Points, in no order, along strands that fork, close into loops and pass close to each other.
(in the rows, 128 means zero)
Points whose rows are less than 114 apart are linked; no others are. Some points are linked to none.
j352: [152 158 129 131 119 162 139 184 136 122 131 127 129  93 105 116 113 113
  78 104  88 132  69]
j203: [114 101 100 157 165 134 139 157 149  86  83 188 169 184 141 141 193 138
 123 117 186 224 154]
j528: [118 178 161  99  92 106  92 154 140 196 130 128 148  84 128 117  87 119
 129  84 146 159  76]
j860: [113  95 112 118 155 118 158 109 118  68 147 122 171 152  77 107 169 146
 134 192 116 159 156]
j916: [119 135 134 122 129 173 184 153 152 149 119 121 141 132 134 155 176 131
 120 101  96 174 131]
j498: [128 136 104  76 191 114 177 109 136 169 152 121 154 134 129 170 160 119
 133 105  80 135 183]
j422: [117 109 145 106 124  90 146 145 120  83  84 184 159 179 111 145 123 107
 156 146 175 181 126]
j798: [164 142 101  97 182 109 145 130 111  68 148 158 162 161 102 150 139  95
  90 134  87 107 152]
j862: [101 102 127 160 129 200 181 123 178  67 116 124 164 155  75 133 228 152
  93 155 150 130 139]
j742: [ 50 128 166 143  57  99  94 102 103 168 142 101 148 104 151 110  96 110
 155 155 119 120 159]
j668: [143 127 106  77 172 104 109 135 146 154 123 167  91  82  87 139  96 116
 145 119 120 146 140]
j545: [161 157  96  86 184  79 109 126 151 179 141 100 129  95 126 160  82  95
  99  85  95  76  92]
j534: [134 198 144  98  91 108  77 132 144 192 148  96 137  67 123  97 111 122
 117  82 125 129  86]
j608: [109 130 131  70 145 101 146  79 127 147 133  71 115 126 128 135 104 125
 168 126 135 104 139]
j618: [122 127 161  94 112  98 128 160 122 103  89 183 136 162 111 143  78 105
 134 120 179 146  96]
j843: [ 88 108 157 113 129  92 150 122 129 193 127 156 141 140 136 183 119 116
 142 139 106 127 179]
j573: [143 146 131  91 159  98 123 133 154 162 103 161  76 140 141 172  67 106
 118  76 177  92  96]
j702: [129 104 187 150  89 106 133 114 135  85  79 143 124 197 147 155 161 101
 164 150 155 105 153]
j124: [143 128 126 144 111 193 171 150 151  90 100 128  82 106  95 152 146 117
 107 117 101 114 136]
j630: [144 155 123 146 110 104  69 111 122 207 159  93 108  98 180  84 150 147
 152 106 141 140 119]
j542: [104 116 118 169  72 156 140 133 132 150  95 109  90  85 161 127 126 134
 176 137 146 155 146]
j52: [133 142 118  93 121 132 103 125 146 135  92 116  74  71 120 127  61 119
 167 106 174 132  96]
j923: [131 121 131  75 170 111 121 102 122 101 147 148  75 175  91 112 156 115
 135 131 155 138 134]
j962: [162 106 107 155 159 140 106 123 111  92 163 141 108 164 122  80 167 157
 108 159 140 124  93]
j152: [106 119 156 151  88  97  97 110  91 122 125 124 131 188 186  97 137 117
 150 135 168 135  93]
j893: [106 122 148 170  86 204 183 148 165  89 107 118 134 140 103 133 204 144
 101 134 140 148 115]
j132: [154 145  98 113 167 117 145 161 139  76  98 230 125 149 108 185 143  95
 117 104 147 145 177]
j968: [173 154  80 126 169 148 140 114 151 147 154  63  95  98 137  95 166 161
 115  96 124 128  88]
j34: [131 142 119  70 155 118 131 135 132  98 133  99 120  87  51 107  82 100
 111 126 103 122  99]
j984: [ 96 130 160 115  92 118  83 115  86 114 160  94 170  97 105 106  68 124
 120 161  91  92 138]
j41: [ 98 176 140 134  52 131 121  91  98 152 149  62 131 141 180  84 114  99
 135 117 152  99 124]
j134: [170 146  55  99 196 142 163 140 141  65 104 177 118 129 110 177 135  91
 115 103 134 139 153]
j117: [113 128 144  85 129 144 204 129 123  89 119  96 173 129  87 157 129 115
 118 134  73 125 164]
j301: [103 132 149 114 136 110 135 103 113 154 177  78 131 143 120  77 177 143
 130 133 117 159 121]
j560: [111  97 136 170 128 156 154 129 146 103  94 134 148 185 162 158 207 130
 135 136 132 172 155]
j622: [156 156 143 156  68 160 105 153 109  85 106 128 117 127 149 124  88 106
 100 122 131  83  77]
j611: [114 129 130 157 100 193 180 161 161 141 106 126 122 107 125 138 181 150
 117 108 130 184 111]
j361: [155 136 155 128 108 129 140 192 128  95  86 202 158 153 115 157 102 105
 103 115 127 141  98]
j128: [104 165 147 123  82 130 126 127 140 172 171  70 139  53  80  56 153 151
 116 128 119 161 113]
j464: [135 154 134 151  83 165  93 154 136 146 117 151  60  88 131 103 103 116
 117  93 148 133 104]
j59: [ 96 115 156 100 139  72 162 110 138 148 124 187 143 166 116 203 113 101
 134 162 136  95 198]
j276: [109 179 150 100 114 119  66  84 113 131 178  58 119  93 101  73  84 100
  95  86 117  78 115]
j231: [113 129 123 103 140 163 196 138 143 110 114 120 165 131 107 164 161 117
 124 128  92 167 162]
j527: [143  91 103 142 160 145 140  97 119 106 134 117 114 140 135 153 161 145
 152 159  83 103 203]
j589: [121 122 127 139 137 118 146 126 130 160 123 109 140 171 189 123 173 139
 151 100 150 188  95]
j746: [140  76  97 209 142 178 127 139 145 125 115 161 107 131 152 139 184 174
 128 145 125 160 158]
j427: [103  92 126 122 130 112 161 107 104  89 133  82 176 129 101 106 139 146
 150 189 104 154 148]
j801: [128 142 112  66 165  99 125 141 143 135 124 160 118  82  65 153  70  89
 117 120  97 120 131]
j463: [161 137  92 100 169 133 137 122 136 135 140 102 126 111 121 115 138 148
 139 121 122 152 101]
j998: [119  95  97 193  99 178 168 113 126 100 137  70 146 109 145 105 167 173
 136 171 121 123 132]
j103: [136 135 142 116 138 135 102 128 115 136 149 127  76 118 105 119 120 111
 108 114  87  89 141]
j388: [123 161 147 105 127 124 119  97 102 116 176  35 140  75  82  49 102 133
  80 107 101 101 113]
j449: [118 142 127  75 189 116 168  96 127 152 164 103 135 168 120 137 185 122
 125 102  98 148 167]
j297: [148  76 106 183 145 141 122 158 133 117  84 190 104 145 156 152 142 149
 155 124 143 165 174]
j137: [156 148 125 106 168  89 138 148 142 109 109 226 113 166 117 197 110  82
  94 107 137  81 165]
j898: [115 148 142 139  88 154 109 123 111 112 160 101  98 113 104  62 135 128
 106 137 140 117  96]
j2: [152  96 108 168 119 175 147 150 148  52 115 152 131 115  71 107 147 160
 103 181 142 114  99]
j819: [133 142 110 165 117 166 148  96 128 131 185  53  98  77 108  49 156 169
  87 120 118  87 124]
j906: [149  98  88 159 157 172 150 154 160  50 106 189 153 137  79 130 173 163
 105 162 174 152 104]
j415: [104  94 111 142 152 162 176 107 159  48 125 123 176 158  69 115 212 151
 117 183 155 145 148]
j776: [146 147 118 133 110 144 121 169 136 141 136 121 147  59  99  90 104 151
 118 133 123 168  64]
j594: [116 145 147 127  79 134 136 127  90 119 144  72 172 116 140 112  86 123
 124 146  91  95 118]
j689: [138  92  85 177 162 194 148 126 151 116 141 133 135 135 132 133 202 176
 105 150 114 141 152]
j597: [174 138 110 132 170 142 136 150 126  66 140 167 167 183 115 139 171 117
  83 145 102 127 132]
j606: [ 59 147 185 108  75  91  85 106 105 161 165 108 180 131 134 118  79 109
 128 142 128 102 124]
j372: [170 147  57  88 215 110 155 117 128  93 139 137 123 134 118 168 129  87
 109 103  95  93 158]
j252: [118 113 161 149 108  94 121 136 133 166 109 175 145 156 167 199  55 132
 119 154 144  72 146]
j729: [130 125 100 183  78 149 112 120 114 159 123  99 105  92 188 107 117 141
 167 142 128 127 142]
j321: [108 121 137  91 150  84 137 138 124 185 139 160 164 134 132 149 118 126
 145 129 112 163 137]
j713: [154 125 123 121 157 104 119 151 134 154  97 181  97 153 158 154  86 133
 137  75 176 123 113]
j523: [153 170 117  97 146  98  67 134 145 178 144  99 121  64 120 125  83 106
 105  78 106  98  82]
j701: [127 160 134 138 103 139 130 158 144 175 166 101 155  66 101  72 158 162
 106 128 110 171  80]
j53: [ 81 124 151 151  66 120 119 137 132 176  82 144 104 103 164 142  85 122
 173 112 172 145 136]
j509: [123 109 160 150 102 128 151 134 131 114  91 153 141 180 159 173 160 117
 144 129 125 125 158]
j236: [146 151 149 117 130 138 133 174 129 139 130 162 131 131 120 127 123 114
  95 104 101 146  87]
j268: [133 126 140  98 129 118 150 118 120 109 110 135 141 147 129 173  85 107
 132 143 108  77 145]
j157: [ 95 122 149 139  98  97  62 123 128 185 116 155  92 105 158 124  72 133
 171 100 189 139 130]
j971: [ 92 135 140  85 134  94 111  76 142 173 136  94 111 115 146 162  63 126
 154 137 157  75 142]
j353: [ 91 123 115 168  94 161 179 136 160 146 114  86 148 100 144 102 184 157
 141 138 146 192 102]
j389: [131 139 145 133 120 148  71 138 129 165 140 149  56  85 111 111 104 112
 116 106 108 107 135]
j953: [111 147 150  99 103 128 129 131 151 143  89 137  74 112 124 163  58  93
 128  89 166  87 103]
j414: [143  86 110 172 102 155 125 146 124  61 105 142 131 110 106 110 124 163
 141 194 150 143 108]
j538: [ 79 170 161  91  91 127  63  86 125 135 168  94 106  90 100 106  67  93
 117 100 137  70 133]
j750: [113 111 159 107 134  99  86 115 106 108 135 161  91 180 102 101 139 112
 145 151 166 143 121]
j627: [136 135 111  87 174 103 149 107 142 193 145 109 130  94 126 159 125 131
 142 110  66 111 179]
j537: [144 108 133 142 134 120 132 143 122 135  88 181 110 164 160 168 123 129
 147 110 151 129 148]
j949: [ 77 147 166  86 112 103  77  85 138 178 153 112  94 103 114 140  75 108
 134 110 148  82 140]
j880: [ 89 121 180 136 104  85  82 148 121 184 134 189 152 140 145 168  59 127
 116 134 141 110 131]
j680: [171 134 120 112 164 101  97 142 124  97 122 188  93 163 115 166  95  76
  94 109 124  68 128]
j429: [130 131 120  80 181 107 150  96 119 110 149 146 111 185 107 138 177 111
 137 129 134 138 171]
j173: [142 136  86 149 147 177 180 103 150 138 163  50 121  77 110  84 176 183
 107 109 125 115 109]
j563: [125 116 161 154 111 144 110 135 108 132 145 143  96 131 108 128 149 123
 106 144  61  90 174]
j56: [130 150 140 124 108 118 105 124 116 180 139 124 132 124 183 143  82 124
 123 108 124  84 104]
j450: [137 115 119 167 112 169 176  98  99  89 145  48 148 117 138  95 147 166
 118 154  93  90 147]
j928: [116 139 127  86 107 149 128 122 136 101 114  87  90  61  76 102  78 120
 150 136 143 135 113]
j466: [164 112  61 108 203 122 142 105 133 130 131 112 138 147 161 136 151 158
 165 132 136 162 127]
j882: [146 102 128 148 151 135 130 128 116 102 144 161 129 150 106 147 169 130
 122 166  65 109 207]
j438: [ 82 102 161 119  89  87 128 123 103 113 109 129 177 151 135 144  96 110
 160 181 128 131 130]
j917: [144  93  86 125 169 119 141  99 111 110 117 121 140 155 165 156 135 138
 181 159 119 126 164]
j349: [137 131 132 139 103 152 157 111  92  83 125  55 151 120 138 119 102 137
 129 149  87  79 140]
j4: [147 165  97 153 102 147 118  93 115 157 169  37 116  78 155  65 135 155
 125 119 116 103 136]
j677: [149 134 120 176 118 130  73 143 119 189 163 131 104 104 166  81 151 163
 131 117 131 154 103]
j264: [116 113 122  96 148 109 160  75 102 134 134  65 132 159 157 137 133 134
 171 137 121 109 157]
j912: [108 126 154 131 113  83  56 132 128 179 130 169 132 130 170 147  34 139
 141 113 195 109 105]
j15: [157 157 101  90 175 112 136 126 149 148 118 105  86 120 140 164  84  79
 106  68 128  72  79]
j115: [138 108 141 168 131 108  86 163 106 174 153 169 133 144 155  95 146 154
 121 125 119 175 106]
j941: [142 136 146 166  73 171 126 173 124 119  90 156  87 122 148 116 116 126
 120 107 154 138  98]
j100: [ 88  86 148 153 101  75 119 110  98 110 110 118 166 175 171 123 135 116
 167 175 128 147 120]
j109: [153 125 161 132 121 108  68 141 112  98 119 190 116 162 126 158  83  99
  95 133 125  56 122]
j399: [132  94  92 160 154 151 145 163 146  85 115 198 179 146 103 134 175 155
 108 160 146 198 140]
j468: [160  82 110 181 125 143  93 135 112  77 113 154 100 146 143 103 140 158
 147 172 164 134 114]
j937: [148 141 123 103 158 117 128 126 121 162 157  92 129  95 117 115 122 137
 123 119  74 116 128]
j402: [151 131 158 151  95 130  62 160 105 106 113 181 119 146 146 131  69 117
 109 126 139  85  93]
j462: [ 99  98 112 152 116 143 161 124 130 120 132  89 159 108 127 102 155 159
 152 170 120 180 115]
j478: [147 154  96 157  96 152  98 100 112 173 149  73  93  87 182  94 120 142
 151 119 115  97 147]
j24: [130 140 147 102 130  80 106 155 140 202 121 156 154 104 141 135  87 137
 143  94 151 165  93]
j496: [133 125 117 126 131  87 123 155 144 184 112 132 163  97 151 114 127 160
 168 114 149 211  96]
j362: [119  93  94 171 157 146 150 121 144 136 100 116 161 172 195 150 193 155
 141 116 135 194 136]
j230: [182 142 146 136 146 146 148 144 144  56 101 180 174 199 137 172 184 101
 104 125 118 112 155]
j446: [118  99 143 115 121  78 128 134 112  75  96 179 177 161 105 145 111 104
 159 182 141 146 154]
j82: [140 118 112 155 161 159 136 128 132 138 172 131 127 157 133 104 200 163
  97 127 115 152 105]
j922: [145 129 119 105 168 145 173  86 120  68 137  62  86 142  91 110 148 119
 100 108 109  87 140]
j298: [122  79 137 175  99 106  77 137  98 104  94 167 106 143 152 115  99 141
 170 160 164 141 133]
j154: [129 149 141 138 109 114 128 125 104 158 146 102 141 176 194  99 160 131
 136 107 147 150  82]

A fork is a point with three links, a tip a point with one. Leave the first point through the second and follow the links. Name the first fork or tip that comes.
j128, j701: j509
j608, j971: j388
j937, j627: j750
j478, j4: j463
j402, j109: j230

A piece is two or more points that can be reached from each other along the links. Count, over all rows, the pieces, the separate loops (a circle has one, a figure eight two, a Y none), the forks (points with three links) and the tips (points with one).
pieces: 3
loops: 2
forks: 12
tips: 14
